Points on a hilly landscape, in no order, each with its height.
A ball rolls from a point to the lowest of its 2 nearest points, and stops where none of them is lower. Distance is the straight distance between rows; heights are no part of it.
z299: [140 152 201  94 128  89 201  93  95  99 144 152 101 111  75 149  98 136
 127 162 129 126 118 105]  height 104
z27: [140 118 119 121 129 144 154 134 155 141 100 160 108 126 121 155 129 107
 108 114 144 154 108 180]  height 179
z518: [144 146  75 141 159 126  60 114 164 109 135  86  85 181 154 115  71 151
 155 131 164  84  86 133]  height 481
z962: [127 163 174 142 114 117  70  73 121 123 135 102  99 149 151 111 103 140
 178 134 137  70 131 119]  height 257
z406: [126  80 125  66 161 134 152 144 163 140 134 160 131 156 146 124 136 118
  99  99 180 160 132 153]  height 283
z999: [ 87 145  88 166 132 180 129 150 106 130  51 120 156 101 149 104 172  97
 133  90  40 110 138 159]  height 840
z842: [102 135 172 143  84 177 135  77  76 155  83 181 111 100 122 154 128 116
  73 119  69 127 123 159]  height 460
z37: [159 117 139 185 152 130 113 130  86  67 175 124 144  85 103 165  98 181
 161  92 126 100 120 154]  height 300
z369: [163 170 146  97 138  88 134 152 140 166 183 135 119 152  93 114 141 124
 192 154 124 111 152 113]  height 132
z454: [147 175 153 137 142 123 137 135 115 159 128 148 125 114 101 143 112 118
 154 131  75  96 123 152]  height 831
z641: [133  76 142  43 165  98 163 161 172 130 165 156 117 168 138 109 151 123
  96 124 175 150 144 127]  height 295
z5: [132 130 119 103 174 147 111 143 145  91  87  91 122 133 146 115 110  83
 118  76 101  75 104 174]  height 146
z662: [ 69 136  91 157 134 174 142 166  94 103  41 105 150 118 133 104 179  86
 118 125  24 134 154 124]  height 823
z323: [133 140 137 179  97 126  86  96  98  87 124 101 137  80 113 125 117 149
 154 141  84 122 136 112]  height 756
z514: [162 132 168  48 148  97 165 122 182 126 141 143  88 160  92 112 120 102
 124 140 140 131 133 130]  height 131
z697: [156 110 144  64 180 104 186 136 170 115 128 143  93 146  83 135 131  93
 109 120 128 144 122 171]  height 144
z654: [187 111 118 167 114 120 113 114 154 162 181 149  93 143 100 146 146 160
 150 141 195 174 131 137]  height 137
z365: [ 73 113  89 141 154 137 193 191 111 151 102 110 162 104 105 139 169 109
  88 122  90 170 131 145]  height 289
z807: [144 149 104 171 111 122  76 118 103 117 128  71 121  98 113 116 135 143
 196 137  80 113 146 121]  height 736
z876: [139 106  67 132 155 144 114 179 166 132 137 107 162 140 156 127 135 106
 132  94 169 132 132 145]  height 42
z621: [126 141 186  79 142  73 171 128 121  94 158 135 119 111  84 112 115 132
 123 152 120 113 135  85]  height 126
z557: [130 128 195 113 129 103 130  99  83  82 176 113 115 117 122 118 109 169
 153 118 148  74 135  64]  height 355
z720: [121 141  65 160  92 130  84 121 182 138 109 102 126 149 147 107 142 126
 117 160 163 159 124  99]  height 559
z28: [129  86  67 112 149 108 117 177 155  84 140  68 184  85 154 119 122 133
 136 112 136 129 149  85]  height 136
z261: [132 145 161 158 107 163  84 105 116 121 137 135 135 117 154 127 108 131
 145  78 126  92 105 169]  height 189
z896: [165 162  92 118 148 120  78  82 173  76 146  98  69 176 125 123  61 148
 134 144 161  94  93 120]  height 447
z312: [161 114 138 149 130 135 130 134 127 113 140 169 141 119 132 138 119 143
 136 108 159 141 123 161]  height 235
z583: [128 145 126 135  92 132  61 114 116 110  75  86 118 110 146 102 126 118
 170 140  55 108 140 113]  height 696
z835: [129 176 164  98 128 118 152 142 102 165 144 154 127 135  94 121 136 113
 157 150  39  99 133 152]  height 841
z743: [148 117  89 150 135 139 110 132 168  78 111 103 139 103 141 131 112 126
 110 101 144 128  92 159]  height 542
z946: [114 153  75 131 129 145 127 149 158  96  52  88 133  97 114 130 177  90
 111 131  79 144 139 113]  height 443
z986: [133 119  57  98 167 101  96 131 181 114 120  62 122 136 172  90 115 109
 141 115 133 118 130  90]  height 394
z64: [102 147  98 152 120 166  87 143 129 192  85 136 145 150 160 108 150  85
  97 114 112 114 135 171]  height 331
z992: [ 90 102 107 104 138 139 172 150 169 118  76  91  86 136  98 149 187  94
  62 105 123 207 140 160]  height 776
z631: [ 82 142 214  97 121 102 183 119  63 176 148 161 118 161 120 112 118 110
 140 150  86  98 128 106]  height 271
z303: [113 116 125 161  91 129  71 121 143 180 153 127 135 160 160  93 128 131
 142 141 185 135 147 103]  height 461
z709: [122 132 177 146 118 113 221 124  50 155 196 169 131 141 101 161 110 166
 147 166 143 116 120  72]  height 163
z616: [112 153 139 141  79 132  87  82 126 103  73 110 115 112 139 102 150 116
 142 168  75 114 150  98]  height 680
z849: [157 122 183  59 137 106 162  98 151 122 121 163  81 170 120 121 105 115
 102 132 163 116 114 133]  height 117
z286: [148 137 152 158 120 116 124 146 100 170 185 133 134 117 104 137 135 153
 180 140 135 129 141 118]  height 261
z232: [ 82 142  67 159 135 168 167 178 112 144  65 107 162  99 115 135 193 112
 109 107  80 169 127 143]  height 346
z247: [147 152  78 157 126 141 117 147 134  93  77  81 136  99  97 147 142 103
 141 139  74 130 127 125]  height 479
z290: [138 101 125 128 126  90 123 125 120  92 178  90 154  97 127 122 124 178
 143 145 154 144 154  79]  height 245
z936: [179  94 132  97 149 107 141  99 163  76 170 154 101 160 127 121 118 168
 156 140 198 118 105 118]  height 237
z133: [140 148 140 126 159 109 144 150 122 138 168 148 145 116  98 154 132 131
 158 128 112  94 113 140]  height 822
z694: [103  86 116  61 166  88 171 164 176 146 159 146 145 149 128 104 169 105
  98 124 153 160 168 106]  height 307
z745: [138 150 136 147 130 174  93 117 139 118 105 119 111 129 150 120 100 109
 120  89 110  84  99 179]  height 155
z800: [139 111 126 203 101 137  49  97 107  95 132  75 137  94 143 121 114 165
 138 146 168 141 150  98]  height 341
z897: [117 143 109 117 123 137 105 101 185 122  80 114 118 157 152 104 117  98
 104 123 119 107 116 136]  height 80
z131: [169 134 166 171 106 147 189 109  72 109 155 177 112 103  86 183  76 179
 138 130 134 146  99 154]  height 299
z913: [113 119 131 131 146 161 167 165 124 153 100 162 126 113 118 164 120 123
  91  73 101 130 129 196]  height 415
z81: [121 141 174 117 132 159 151 114  90  94 114 143 127 107 120 141  98 126
 109  91  76  86 105 173]  height 212
z83: [ 78  89 144 116 101 116 152 126  82 156 156 167 177 124 149  97 134 149
 107 153 174 162 146  75]  height 120
z340: [129 109 103 162  89 170 122 111 156 128  76 148 131 107 145 155 131 143
  67 132 156 173 109 164]  height 742
z222: [146 115 202  65 145 111 189 130 113 147 154 187  92 150  95 163 125 126
 113 121 144 139 128 139]  height 233
z485: [138 147 147 118 134 145 127 163 124 205 126 162 133 150 132 139 153  99
 125  80 114 128 150 182]  height 429
z106: [109 110 106 154 101 117 149 135 102 156 177 134 173 103 104 115 176 167
 135 179 143 198 147  87]  height 744
z75: [ 88 141 176  97 132 112 164 143 112 225 123 167 113 164 126 137 139  98
 105 121  67 161 151 169]  height 859
z205: [155 142  86 157 114 168 113  99 170  93  93 122 123 104 134 155 107 112
 108 120 114 119 108 162]  height 519
z921: [ 81 109 191 112 111 125 151 118  77 145 165 184 147 133 141 107 123 124
 113 135 171 143 139  76]  height 87
z819: [145 107 153 141  90 128 143  88 105 107 157 187 110 122 118 149 105 173
 120 118 185 152 113 127]  height 365
z437: [144 103 175 104 110 142 134  93 136 160 133 212 101 161 150 125 119 136
 111 102 209 163 132 136]  height 251
z345: [150 156 128 112 116 115 103  65 181  86 112 125  79 156 123 122  77 131
 110 152 164 113  92 118]  height 418
z960: [111 106 191 114 131 120 154 124  79 131 192 191 122 122 142 134 121 161
 134 114 202 114 137  81]  height 51
z163: [115 101 177 112 115 139 171 121 104 153  90 168 117 121 119 145 119 124
  61 106 121 174 127 163]  height 221
z995: [114 154 154 139 156 139 126 151  84 109 166 116 171 107 138 131 111 136
 160 104  97  72 112 145]  height 318
z816: [ 71 109  88  96 144 112 157 178 122 146  96 109 139 138 130  89 179  80
 101 122 106 167 168 120]  height 356
z761: [148 142  49 185 131 146  65 138 161 158 140  90 126 150 128 125 138 118
 169 131 146 127 124 142]  height 667
z587: [115 128  76 171  71 148  88 113 143  85  67  72 149  83 144 126 151 155
 114 158 119 168 131 100]  height 629
z547: [185 110 141 133 147 132  89 128 147 111 177 137 110 146 134 142 112 169
 192 118 202 104 100 158]  height 239
z845: [127 121 120 164 114 139  64 117 107  67 109  85 143 102 157 111  96 144
 131 120 112 106 125 140]  height 229
z171: [133 119 231  87 143 136 179 121  91 153 145 217  97 150 139 152 113 130
 104  95 154 115 117 144]  height 244
z998: [183 145 141 173 100 135 104 101 111 169 167 153  97 120 107 148 121 154
 154 125 167 156 127 160]  height 181
z107: [113 120 101  94 169  85 125 163 114  61 122  71 161  81 140 118  98 129
 147 113  83  91 127 100]  height 410
z198: [131 116 119 183 111 135  33 103 125 156 170  99 128 151 190  99 119 163
 156 134 182 118 157 103]  height 413
z26: [104 104 109  80 130 115 166 154 164 136 107 126 132 124 111 127 146 111
  75 158 119 184 149 116]  height 216
z906: [116 139  85 195 124 170 120 152  94 113 118 118 176  72 132 150 128 137
 145 110  83 123 120 153]  height 306
z436: [ 64 115 139  73 157  81 189 159 113 135 122 115 142 141  96  94 158 111
 106 169  77 144 160  99]  height 297
z646: [153  93 154 100 103 132 141  81 142 104 133 172 104 134 125 132  98 147
 112 137 196 164 112 123]  height 380
z123: [ 87 133 113 166  99 202 119 163 107 174  57 143 142 120 148 116 195 106
 126 110  55 126 149 167]  height 858
z460: [167 184  80 148 143 132  79 129 164 118 111  90 104 155 111 126 105  89
 165 129 109 103 110 139]  height 488
z348: [100 136 169 155 130 140 107 123  68  86 137 115 162  87 147 131 103 147
 148 111 105  93 114 121]  height 296
z279: [150 109 141 179 127 127 183 127  67 118 181 155 134 102  89 188  98 192
 144 133 150 149 110 126]  height 319
z270: [ 57 101 162  61 157  82 186 148  95 123 126 113 171 124 121  80 127 120
  99 155  99 137 143  74]  height 313
z802: [150 145  97 151 126 111  60 121 152 139 138  65 114 142 135  99 113 129
 167 135 134 111 146 103]  height 139
z216: [129 116 148 137 113 146 134 119 107 140 111 170 134 103 125 132 111 116
  93 115 128 148 122 162]  height 205
z666: [154 117 139 129  89 129 131  54 163 106 109 147  88 138 127 129  81 122
 100 151 176 141 103 120]  height 398
z388: [155 137 162 141 112 139 202  99  71 133 123 207  95 108 104 191  87 174
 122 106 136 150 124 152]  height 276
z315: [142 143  56 100 142  99  88 136 169 139 100  61 109 131 140  92 144  89
 155 147 104 115 137  73]  height 357
z38: [162 114   6 170 155 140  83 155 160 100 117  72 133 153 161 120 111 115
 145 111 183 132 124 116]  height 600
z716: [114 131 100 144  98 118 168 131 104 147 132 141 165 103  93 142 151 169
 102 194 120 197 131  92]  height 725
z417: [140 132  80 114 147 114 131 127 194 140  99 104 115 148 110 110 136  74
 100 149 134 137 139 125]  height 141
z737: [129 103 163 102  99 144 152 104 120 160 105 196 103 157 150 144 117 132
  63 111 167 171 130 160]  height 234
z727: [136 132  98 137  90 141  84 110 158 168 130 138 141 176 150 107 129 116
 118 161 187 159 125 126]  height 506
z837: [119 146 132 127  93 160 142  87 158 155  61 142 105 127  99 163 161 105
  66 154  70 170 137 154]  height 487
z459: [126 144 134 109 108 124 154 111 174 144  82 144  77 138  88 153 144  95
  89 154 101 175 129 163]  height 502
z174: [ 90 146 214  87 147  90 149 111  77  85 166 112 128 126 148 120 113 162
 154 119 145  46 142  41]  height 339
z363: [144 122 107 113 179  94 136 176 123  56 168  83 143  91 118 144 114 142
 177 101 101  97 131 102]  height 386
z783: [143 136 211  81 142 104 181  90 110  89 140 176 105 139  94 142 103 137
 134 127 169 105 114 106]  height 86
z702: [120 106  67 118 141 117 104 158 139  73  92  69 170  84 162 119 127 132
 122  89 108 139 130  93]  height 168
z337: [170 151  97 110 147 114 131 166 174 182 151 140 124 150 116 129 151  90
 172 118 146 133 143 143]  height 188
z559: [153 137 106 180  92 115  55  78 116 111 118  64  98 116 134 114 106 157
 142 163 132 119 142 108]  height 301
z324: [ 89 131 160 131  77 176 152  73 120 147  60 165 113 100 126 157 151 110
  52 146  69 160 129 152]  height 472
z804: [127 100 200 148 133 148 168 127  62 115 189 198 118 127 141 165 118 197
 165  97 215 119 129  86]  height 79
z644: [100 123 186  56 139 102 151 117 134 117 101 132 102 143 113 101 116  86
  88 135 102 102 123 148]  height 157
z730: [144 126 196 114 116 136 178 107  85 141 135 203 109 140 121 169  98 153
 129  98 136 133 122 137]  height 259
z280: [ 51 114 157  85 146  85 173 151  66 105 117  99 163 139 138  82 130 125
 119 183  52 112 144  74]  height 334
z691: [117 111  75 111 112  95 101 154 128 149 128  96 155 118 139  68 189 121
 182 156 114 159 175  73]  height 268
z953: [ 93 129 160 117 123 109 163 138  61  90 104  99 148 113 146  84 117 134
 136 175  54 102 131  73]  height 364
z704: [145 102  97 122 171  97 147 183 140  91 176 113 157 103 109 149 132 159
 166 123 143 117 150 115]  height 358
z58: [117  92 171  72 140 114 155 114 148 146 128 186 108 166 161 106 115 120
  84 114 204 153 127 145]  height 270
z791: [123 142 208 166 125 132 170 106  63 144 208 176  95 126 114 162 113 197
 165 121 193 112 135  68]  height 106
z969: [170 132 182  84 151 101 199 126  95 147 176 205  86 144 101 174 121 167
 151 122 168 129 127 126]  height 219
z215: [115 142 207  82 169 135 155 130 114  90 137 140 112 134 121 128 112 138
 123  82 115  58 108 163]  height 178
z289: [105  94  94 119 140 151 169 136 172 125  69 123 126 123 115 137 155 111
  37 100 143 200 113 170]  height 769
z3: [161 118 138 100 143 106 117 109 161  76 143 128 135 128 129 128 110 124
 128 132 154 115 114 131]  height 190
z354: [140 125 107 130 171 131 137 189 153 194 142 149 137 156 126 123 160  74
 149  98 153 135 149 167]  height 140
z499: [136 165 151 140 136  97 184 144  65 182 177 150 126 149  87 145 124 143
 172 174  99 121 119 111]  height 199
z373: [137 151 120 103 138  89 128 153 154 169 185 120 148 123 113 108 151 126
 166 150 127 140 157 108]  height 172
z994: [144 140  98 147 132  86  43 125 109 121 123  38  97 112 157 107 123 134
 170 150 112 114 134  88]  height 204
z105: [153  83 119 136 133 135 142 163 122 152 159 184 160 136 140 145 121 152
 126  98 177 164 129 152]  height 262
z249: [146 164 182 117 132 141 135  94 108 101 139 125 123 128 117 133  88 125
 123  87 114  64 107 158]  height 195
z613: [132 133 110 174  82 153 112 105 142 104 100 112 153  78 115 144 141 139
 109 154 109 160 116 118]  height 651
z410: [ 92  99 145 125  73 120  91  96 114 151 130 140 151 121 149  86 139 131
 139 162 164 147 157  76]  height 200
z92: [ 65  85 128  62 169  86 186 191 132 146 144 123 157 140 139  87 148 116
  90 132 125 146 153 104]  height 322
z718: [127 118 178 121 141 103 156 117  96  62 160 136 141  94 124 128  89 173
 125 130 149 100 121  95]  height 376
z686: [118 134 148 155 147 157 177 133  68 109 127 148 140 105 115 172  93 144
  99 103  76  93  79 175]  height 236
z19: [ 99 146 207  71 144 102 142 145  95 110 159 119 140 130 141 114 117 134
 141 128 126  75 141  73]  height 324
z111: [ 94 134 193  85 153 108 212 136  88 153 164 157 123 146  99 138 120 131
 117 147  96 111 119 115]  height 253
z537: [156  98 193  51 138 102 163  89 134  82 143 173  91 150 107 112 114 131
 129 136 193 105 118  96]  height 102
z887: [106 103 112 122 111 152 174 145 145 157  63 144 125 111 127 170 148 147
  46 103 134 226 137 170]  height 762
z993: [157 139 186 127 118 116 105 106 123 132 170 151 114 135 127 128 121 144
 158 112 161 103 133 126]  height 284
z996: [106 119 114 157 159 158 174 177 106 135 126 138 169 108 122 164 120 123
 114  80 102 119 106 176]  height 395
z663: [133 124 154 166 106 150  93  86  87  75 139 109 147  93 157 124  98 157
 116 115 149 102 121 121]  height 263
z335: [119 127 194  44 143  75 162 116 123 109 140 143 113 143 124  93 127 114
 110 144 126 109 149 113]  height 145
z101: [ 95 128 121 139 105 147  94 146 125 154  95 140 155 140 164  90 170  93
 126 116 118 131 140 132]  height 282
z910: [159 102  88 145 127  84  83 122 140  94 160  70 127 107 112 105 126 161
 151 159 163 153 155  85]  height 247
z625: [170 172  65 157 129 138 100 119 172 112  74  82 108 116 114 144 139  96
 145 129  89 113 129 143]  height 514
z633: [141 139  31 190 144 146  67 147 137 150 117  64 131 153 167 112 133 121
 172 106 170 116 135 121]  height 637
z466: [141 122 115 132 151 109 180 143 114  87 152 121 139  94  78 173  99 142
 128 140  95 131 117 134]  height 801
z87: [130 117 140 122 133 101 103 126 134  90 151  95 146 110 139 120 120 146
 131 121 142 110 128 110]  height 214
z361: [135 146 133 127 137 151  94 146 144 171 131 149 138 140 146 111 133  90
 138 101 114 112 111 170]  height 405
z264: [117 146  89 163  83 167  93  79 183 106  59  93 123 126 148 128 148 121
  90 190 118 161 122  91]  height 635
z722: [160 147  98  93 184 105 117 169 169 106 135 101 138 141 131 118 113 104
 158 104 122 101 128 132]  height 441
z80: [129 109 176 118 148  98 239 156  74 172 212 162 122 162 124 177 114 164
 142 164 143  96 116  78]  height 187
z383: [114 136  54 105 115 107  98 142 149 137  82  85 130 138 151  80 172  98
 163 159 102 139 163  74]  height 316
z322: [ 88 134 151 106 123 144 150 122 160 146  75 141  89 139 113 136 148  80
  74 126  74 140 118 187]  height 516
z206: [118 127 134  87 149 136 144 128 170 140  89 134  99 170 132 122 143  67
  82  98 102 124 113 181]  height 526
z465: [ 72 123  97 107 149 130 156 133 172 122  56  85  99 133 108 121 177  79
  46 126 101 166 143 156]  height 783
z377: [144 136 121 126 153  87 146 163 118 113 186  98 156 109 105 145 134 163
 175 152 110 106 140  94]  height 326
z452: [157 116  64 178 127 109  67 118 151 127 163  43 116 125 120 123 115 148
 161 145 164 128 153 109]  height 198
z742: [123 128 103 116 111  94  62 121 145 144 141  73 134 147 158  75 138 132
 169 155 137 122 148  79]  height 196
z810: [119 120  88 123 132  98 125 156 133 157 165 112 172 122 111 104 172 132
 177 152 112 158 166  73]  height 222
z11: [167 111 133  90 173 109 115 115 161  69 155 119 106 144 139 120  92 155
 154 124 185  91 118 108]  height 213
z439: [ 96 130 114 101 151 122 140 166 153 171  98 127 138 141 118 107 175  74
 109 105  96 154 140 150]  height 381
z59: [131 152  94 160 132 183  82 145 142 168 110 134 137 136 162 141 134  88
 120  84 107 109 118 186]  height 373
z519: [139 111 107 153 155 165 137 168 124  94 131 145 171 105 136 155 110 142
 121  72 131 124 109 196]  height 371
z916: [154 138 132 140 124  93 146 121 124  74 153 116 125 112  86 154  98 164
 142 159 132 129 122 118]  height 787
z782: [137 111  90 154  97 114  39  92 129 110 103  39 104 114 165  99 118 154
 154 157 112 140 134  75]  height 256
z371: [115 138  61 158 144 167 142 161 150 113  73  85 158  91 125 137 178  93
 116  94  96 129 131 137]  height 406
z991: [139 122 139 169  92 132 154  94  79 127 155 173 132  91  89 159 109 176
 125 142 149 174 122 109]  height 343
z480: [152 140  60  98 162 106 140 162 189 174 116 112 112 151 113 124 154  63
 135 130 135 135 130 133]  height 186
z461: [144 134 167 157 105 135  60  78 114 121 143 120 118 134 163 106 109 142
 146 101 148  92 122 132]  height 225
z603: [157 154  48 138 166 128  64 130 174 120 122  84  95 170 150 121 109 116
 147 130 146 100 109 116]  height 518
z941: [141 127  90 174 113 162  91 142 164 154 135 117 133 127 129 141 131 131
 136 115 152 147 112 159]  height 697
z660: [ 47 128  97 133 136 157 157 165 125 100  34 104 140 130 133 107 212 104
  98 138  46 161 157 124]  height 806
z832: [109 111  93 101 163 126 135 145 180 125  78 112 107 173 137 106 128  69
  76 103 145 132 113 161]  height 538
z172: [113 121  81 130 163 148 127 179 145 168 125 115 158 137 146 115 152  65
 122  73 133 132 140 160]  height 96
z307: [ 50  86 117  76 154 101 154 174 122 123 103 103 154 113 134  93 159 101
  84 131 105 146 148 100]  height 337
z372: [131 155 101 120 114 136  95 100 190 168 109 136 102 184 146 105 113  85
 110 157 140 118 109 131]  height 129
z419: [170 158 122 115 157 122 102 135 154 125 123 102 120 141 126 123 127  82
 160 100 115  80 124 154]  height 462
z776: [147 102 124  86 165 129 168 127 157  96 113 149 106 134 111 139 118 123
  96 111 146 152 106 165]  height 158
z444: [133 126  87  77 178 100 128 151 182 122 123  89 125 146 156  99 134  69
 127 106 141 100 126 111]  height 419
z117: [107 151 117 115 127 152 135 161 134 202  92 158 131 143 134 130 179  71
 115 101  73 140 153 182]  height 409
z470: [153 167 167  98 124  94 164 133 109 184 190 161 114 158  95 139 135 145
 164 144 120 121 136 109]  height 165
z214: [132 124  91 108 111 107 140 131 189 113 100 118 122 115 108 122 141 111
  93 158 139 173 133 116]  height 184
z805: [ 93 110 143 138  79 129 125 131  99 159 158 130 169 100 135  93 153 142
 123 155 141 165 152  81]  height 159
z766: [130 153 209  78 132 113 149 138  88 130 173 162 132 147 126 119 130 138
 161 111 147  62 126  97]  height 308
z141: [125 105 127 159 141 149 153 152  79  86 166 153 162 106 126 175  99 162
 120  89 137 118  97 161]  height 348
z934: [117 134 159 111 136 111 207 156  56 183 161 168 132 146 110 148 116 135
 133 161  83 131 120 119]  height 231
z715: [ 82 115 112 115 119 130 187 177 130 157 128 144 141 119 110 138 157 130
  92 147  93 184 132 130]  height 246
z735: [119 148 153 150  52 166  84  65 124 181 102 165 120 128 158 129 149 118
 109 137 114 137 142 130]  height 420
z890: [148 140 121 156  82 167  83 104 137 190 139 169 120 162 154 146 119 114
 123 114 162 140 119 159]  height 340
z339: [133 176  99 135 101 129  56  82 164 173 130 114  93 192 148 120 101 113
 139 166 140 106 110 106]  height 185
z871: [144 150  95 151  93 173  98  90 176 164  87 160 107 161 134 150 133  99
  98 138 129 134 110 160]  height 422
z983: [ 82 102 132  92 146 105 189 162 107 158 128 142 139 139 100 120 143 111
 109 141  85 151 131 138]  height 273
z429: [130 109 100 149 119 128 105 128 112  54 102  67 166  66 154 120 111 146
 121 105  97 134 130 109]  height 197
z708: [122 108  84 117  96  94  50  98 139 127 128  75 129 148 191  90 114 145
 135 167 168 143 139  70]  height 255
z687: [108 132 143 109 128 140 108  98 165  97  66 107 106 130 159 100 105  81
  81 130  82  81 121 155]  height 46
z982: [150 104 112 144 109 166 146 133 148 150  83 173 121 119 141 175 130 149
  68 102 165 215 114 181]  height 755
z744: [135 141 181 142 134 133 122 131  86 110 166 145 142 123 146 138 105 157
 162  92 148  80 123 141]  height 309
z723: [118 158 203 101 141 105 170 138  70 173 177 171 145 158 117 131 130 122
 162 146 104  72 132  85]  height 290
z658: [138 164 149 140 116 128  60  81 143 150 139 122  86 201 162 108  90 131
 157 153 144  73 106 123]  height 232
z637: [106 128 115 137  79 141  86  89 160 112  60 112 125 129 144 103 155 109
 104 180  89 147 143  92]  height 661
z678: [146 119 120 150 123 137 110 141 155 184 156 184 141 157 150 134 130 135
 140 107 175 148 123 159]  height 294
z53: [ 93 135 100 148  79 125 139 131 117 142  95 134 162 101  99 125 166 143
 116 159 101 178 142 107]  height 702
z46: [113 131  55 163  88 160  73  96 174 111  85  87 138 104 156 131 139 131
 102 158 145 162 118 110]  height 603
z705: [130 147 118 188  90 160  61 105  87 110  93 105 129 106 136 121 150 139
 191 150  51 115 145 128]  height 714
z772: [127 134  82 175 131 154  96 161 112 128 133 103 184  89 151 122 154 131
 159  99 114 133 138 130]  height 347
z767: [116 154 187  98 135 113 149 152  96 192 139 171 108 157 110 126 137 116
 133 120  71 112 124 168]  height 850
z224: [157 140  95 162 112 145  93  96 173  80  97 101 107 122 117 158  98 140
 114 160 134 119  93 143]  height 492
z860: [148 112 184 109 141  98 215 153  83 165 209 198 107 158  98 185 123 180
 163 142 170 118 135  86]  height 203
z350: [147 152  97 133 149 161 106 126 173 119  88 105 129 134 145 133 115  71
 114  74 114  84  97 195]  height 121
z950: [155 117  55 160 175 145  91 149 165  88 116  75 145 125 163 134 106 113
 138  90 163 106 104 147]  height 568
z843: [ 92 119 134 111  93 132 105 114 139 153 106 141 151 126 159  86 152 107
 114 155 126 148 151 117]  height 242
z792: [112 146  94 179  85 161  99 126 123 137 102 132 147 107 117 128 158 130
 134 151  87 145 136 126]  height 675
z145: [108 148 195 154 122 124 166 116  51 135 196 147 134 116 105 154 106 178
 166 152 146  98 118  79]  height 135
z889: [177  94 117 139 160 108  97 148 170 132 208 131 127 158 126 134 141 168
 190 123 206 123 136 140]  height 210
z119: [ 97 123 143 110 144 113 135 142  90  80 113  90 155  93 129 111 112 128
 125 132  63 103 129  90]  height 392
z857: [134 102 138 184 127 143 141 138  65  63 179 134 152  91 128 162  98 196
 131 119 155 123 105 134]  height 325
z24: [139 104 128 185 110 126  28  86 105 114 153  66 112 133 177 102  94 176
 147 149 188 121 138 106]  height 374
z607: [114 150 166 143  64 177  97  68 114 160  81 169 109 104 121 131 162 118
 105 141  69 128 137 145]  height 444
z149: [148  87  51 128 167 122 121 177 159  87 146  97 156 107 147 124 129 138
 145 104 177 127 134 122]  height 95
z125: [176 117 149 152 154 128  99 117 113  75 184 118 114 119 107 154 106 164
 167 112 165  95 112 141]  height 269
z244: [129 119 200  57 158 113 157 127 127  98 121 154  98 153 117 119  97 105
 103 104 123  82 108 173]  height 167
z176: [156 139  84 175  88 166  93  80 190 120  87 130 103 154 124 155 119 130
  95 152 147 134  99 141]  height 458
z885: [129 147 150 133 146  89 141 150  83 154 209 119 149 117 110 132 139 172
 178 161 117 107 130  87]  height 298
z975: [170 128 160  96 133 121 113 104 155 124 172 162 105 161 118 131 123 152
 156 144 188 118 130 121]  height 260
z554: [116 139 124 172 118 170 141 128  73 134 116 142 157  79 125 165 109 140
 118 112  68 118 108 183]  height 265
z137: [ 48 111 116 112 138 141 145 129 149 109  27  82 114 130 132 107 188  87
  70 127  64 161 143 141]  height 793
z237: [137 116 136 136 146 116 178 169 108 127 150 159 155 109  93 170 119 150
 133 127 113 133 110 153]  height 812
z242: [127 143 128 176  66 177  83  93 154 204  93 171 120 143 149 141 146 115
 116 129 134 144 114 163]  height 382
z922: [140 132 146  98 153 123 127 134 151  89 105 114 145 121 139 123 115  95
 112 109 125 102 111 148]  height 169
z41: [150 149 143 172  98 135  91 114 102 176 161 145 127 108 111 122 137 144
 166 121 128 114 126 147]  height 223
z947: [143 121  79 183  89 190 110 127 164 156  99 125 144 117 147 150 143 132
  97  97 165 154 118 177]  height 721
z954: [187 107  76 142 142 115 132 129 167 138 198 137 120 156 114 129 135 147
 166 135 209 150 131 135]  height 180
z132: [151 139 157 158 108 106 121  96  88  93 154 125 133  81  79 140 111 161
 161 160 106 132 136 119]  height 771

For each start below, name the point where the ball stops.
z767 -> z46
z772 -> z783
z819 -> z960

Call two points neighbours if one is among the 2 nearest of the other. Go from one point of each pair to the other, from neighbour to neighbour, staying as low as possible. Name the highest point that can't be avoided.
z350, z802 -> z910
z654, z350 -> z107
z876, z350 -> z995
z783, z687 -> z913
z960, z3 -> z485
z417, z876 -> z337
